Each scene shows the same named points in several views. A view is turned or mirrored, shifted and resized as a whole, has a little noise and may leave points out.

Scene 1
View 1
J148: [ 14,   7, -27, -17,  14,   2,   2,  14, -24,  -2]
J200: [  7, -17, -11, -11,  17,  -9,  19,  25, -17,  -5]
J782: [ 31,  -9, -21, -15,  -8,  14,  17,   2, -23, -13]
J292: [ -5,   6,  -3, -11,  30, -14,   7,   8,  -7,   7]
J412: [ 23, -10,  -6, -13,   1,   6,  18,  -4, -14,  -9]
J518: [ -3,   0,   3,  -8,  29, -13,  10,   5,  -4,   5]
J564: [  6,   9,   2, -12,  20,  -5,   9,  -9,  -4,   3]
J571: [ 22,   0, -20, -14,   4,   7,   9,   5, -20,  -8]
J663: [ 25, -23, -19, -14,  -2,   5,  25,  21, -25, -15]
J4: [  6,  21,  -4, -12,  22,  -4,   0, -15,  -5,   5]
J594: [ 11,   2,  -5, -13,  15,  -1,   9,   0, -12,   0]
J380: [ -2,  -9,  10,  -8,  27, -15,  17,   7,  -3,   2]
J45: [ 29,  18, -19, -18,  -2,  14,   1, -21, -17,  -6]
View 2
J782: [ 17,   7,  28,  19,  -9,  37, -21, -19,  11,   6]
J4: [  7, -28,  18,  19,   2, -17, -10, -17,  -8, -25]
J292: [  0, -29,   3,   0,   1, -16, -20,   4,   1, -11]
J148: [  8, -17,  15,   0,   8,  21,   0,  -6,   8,  -6]
J380: [ -2, -23,   0,   3, -10, -16, -43,   6,   2,  -1]
J412: [ 11,  -3,  22,  18, -12,  17, -33, -15,   6,   2]
J571: [  9, -10,  16,   9,  -3,  14, -17, -11,   5,  -3]
J45: [ 18, -14,  41,  34,   0,  10,   2, -38, -10, -25]
J200: [  2, -12,   1,  -6,  -5,  12, -31,  10,  13,  10]
J564: [ 10, -16,  20,  18,  -5,  -5, -23, -17,  -3, -11]
J663: [ 11,   3,  15,   3, -10,  41, -31,  -6,  18,  19]
J518: [  0, -25,   5,   3,  -5, -20, -32,   3,   1,  -8]
View 3
J200: [ 23, -21,  21, -15,  14,   8, -36, -17, -26,   5]
J782: [-24,   3,  -4, -13, -17,  35, -38, -10, -11,   1]
J663: [-14, -19,  17, -17, -17,  23, -48, -12, -29,  -1]
J4: [ 32,  25, -31,  -2,  34,  22,  -8, -20,   6,  18]
J292: [ 47,   0,  -4, -10,  42,   7, -20, -20, -12,  20]
J571: [  8,   4,  -5, -10,  12,  21, -30, -16,  -9,  11]
J45: [-14,  30, -35,  -9,   2,  44, -25, -15,  10,  16]
J518: [ 49,  -4,  -2,  -2,  34,   4, -11, -18, -13,   9]
J148: [  6,   4,  -1, -22,  21,  30, -48, -28,  -3,  28]
J564: [ 18,  12, -18,  -3,  16,  25,  -9, -15,  -4,   7]
J380: [ 60, -16,  10,  -1,  37,  -7,  -7, -16, -26,   6]
J594: [ 20,   6,  -7,  -7,  17,  20, -19, -17,  -9,  12]
View 4
J412: [ 1, 16, -6, 25, 13,  6, -2,  3, -8, -2]
J564: [ -5,   5, -20,  25,  12,  16,   2,  -1,  -8, -19]
J663: [-8, 26,  5, 35, 12, -6,  8, 19, -1, 18]
J594: [-10,   6, -22,  25,   6,  11,   7,   8,  -2, -18]
J200: [-13,  14, -14,  20,  -3,  -8,  15,  23,   8,  -1]
J292: [-15,  -2, -34,  16,  -5,   8,  16,  14,   7, -28]
J518: [ -9,  -2, -33,   8,  -7,   7,   9,  12,   7, -24]
J148: [-24,  11, -20,  48,  10,  11,  18,  14,  -5,  -9]
J4: [-10,  -3, -33,  28,  10,  24,   5,  -3,  -7, -35]
J380: [ -5,   3, -27,   2,  -8,   0,   8,  14,  10, -19]
J571: [-11,  12, -14,  33,  10,  10,   8,  10,  -4,  -9]
J782: [ -5,  24,   4,  42,  22,   8,   0,   5, -12,   9]

In a view up to two points have been moved. Name them for each view, in the order of its rows, or write -.
view 1 | J564, J571
view 2 | J45
view 3 | J380
view 4 | -
